Points, in no order, along strands that fork, close into loops and pass close to each other.
Two points are linked if the straight distance between their rows is under 35.4. Some points are linked to none.
Q_518: [-9,3,11,8,-7,-7,6,11,-7,-7]
Q_619: [19,-36,13,-24,23,-13,32,10,-4,-8]
Q_575: [-7,-43,8,-1,42,-6,13,-12,22,22]
Q_654: [-11,-6,1,-16,24,-1,-25,-23,26,19]
Q_954: [4,29,7,10,-22,6,7,7,-30,-1]
Q_384: [-6,16,2,0,-8,-10,2,-3,-10,-12]
Q_821: [23,50,25,3,-9,16,-1,2,-37,17]
Q_27: [0,24,14,13,-18,20,-5,7,-24,18]
Q_127: [8,15,16,1,-18,-2,21,26,-31,-20]
Q_227: [-17,-29,6,-6,22,-27,6,0,27,-7]
Q_940: [-10,-39,4,5,40,6,7,-8,20,34]
Q_762: [-4,-47,10,4,20,-12,27,12,11,-1]
Q_54: [-8,-26,-3,4,30,20,-8,-7,26,37]
Q_232: [10,22,-44,6,-37,1,-26,-22,18,-13]
Q_652: [12,38,-27,-11,-11,-14,-16,-36,-1,-6]
Q_976: [10,19,-46,1,-28,-4,-35,-30,27,-17]
Q_381: [-5,-11,1,-8,28,22,-28,-17,30,33]
Q_872: [-34,-11,-27,18,-19,20,-17,5,9,-2]
Q_896: [0,-31,13,1,-1,-11,27,30,-5,-16]
Q_760: [12,-5,24,14,5,18,17,17,-8,23]
Q_731: [-24,-19,-4,-14,16,-29,-11,-11,28,-13]
Q_868: [20,52,-5,-3,-12,15,-17,-28,-23,18]
Q_898: [-17,-16,-4,-14,22,-13,-18,-19,28,8]
Q_460: [12,18,12,-27,27,-32,-4,-16,2,-15]
Q_743: [-9,-39,6,-7,33,-20,8,-5,29,4]
Q_151: [-18,-29,5,18,0,10,14,23,10,17]
Q_769: [-2,-23,13,13,12,8,16,12,4,24]
Q_748: [-11,1,-24,-2,18,18,-47,-39,25,-1]
Q_236: [-4,14,-4,-6,-4,-28,4,-10,-7,-26]
Q_538: [20,54,11,2,-17,21,-9,-9,-36,20]
Q_446: [-35,-16,-11,20,-17,3,4,24,4,-4]
Q_141: [6,34,-8,1,-17,9,-13,-18,-14,10]
Q_344: [15,-22,20,-6,0,-5,29,25,-9,-11]
Q_892: [4,10,25,25,-26,24,16,34,-26,11]
Q_101: [2,2,1,-17,-8,-26,18,16,-19,-41]
Q_975: [21,43,-34,-6,-23,-18,-16,-28,5,-8]
Q_472: [0,19,20,17,-16,27,2,19,-21,26]
Q_647: [-8,-29,8,-3,-11,-17,24,30,-4,-31]
Q_332: [24,-20,21,-25,17,-13,27,13,-8,-12]
Q_879: [8,-46,14,-10,27,-15,27,10,5,-7]
Q_542: [11,20,-38,-5,-9,-1,-36,-44,22,-10]
Q_368: [13,22,19,3,-11,4,12,15,-27,-7]
Q_28: [3,0,18,12,-26,10,22,37,-29,-12]
Q_547: [3,12,-14,-10,-10,-37,11,-3,-9,-43]
Q_815: [20,39,-35,3,-39,0,-18,-20,4,-4]
Q_201: [9,-6,6,-32,9,-32,16,12,-9,-35]
Q_755: [-32,-23,-23,4,21,20,-26,-3,37,6]
Q_150: [-25,-14,-29,5,16,19,-39,-24,29,-3]
Q_395: [21,-4,32,15,2,24,26,19,-23,25]
Q_866: [-3,22,-2,0,-8,-2,-8,-13,-11,2]
Q_928: [28,30,34,8,-9,23,14,19,-32,16]
Q_248: [-24,-4,-1,17,-18,6,0,16,-5,3]
Q_366: [16,5,2,-37,17,-41,7,4,-12,-38]
Q_12: [-31,-30,-4,23,-11,9,10,31,12,11]
Q_289: [29,7,35,14,-5,26,23,25,-32,18]
Q_403: [-30,-27,-18,11,14,31,-18,7,31,15]
Q_3: [4,14,-31,-3,1,11,-40,-42,17,-2]
Q_48: [-2,20,-23,-6,-9,-12,-14,-28,0,-4]

A piece is two or more points that can be reached from each other along the links. Count, over all rows, the pieces, the separate loops (a circle has one, a figure eight two, a Y none), the forks (points with three links) and the tips (points with one).
pieces => 4
loops => 3
forks => 2
tips => 4

A fork is a point with three links, a tip a point with one. Leave the first point through the second and follow the links. Name the first fork or tip that comes.
Q_3 / Q_748 => Q_403
Q_201 / Q_101 => Q_384
Q_538 / Q_868 => Q_866
Q_332 / Q_619 => Q_762
Q_879 / Q_619 => Q_647
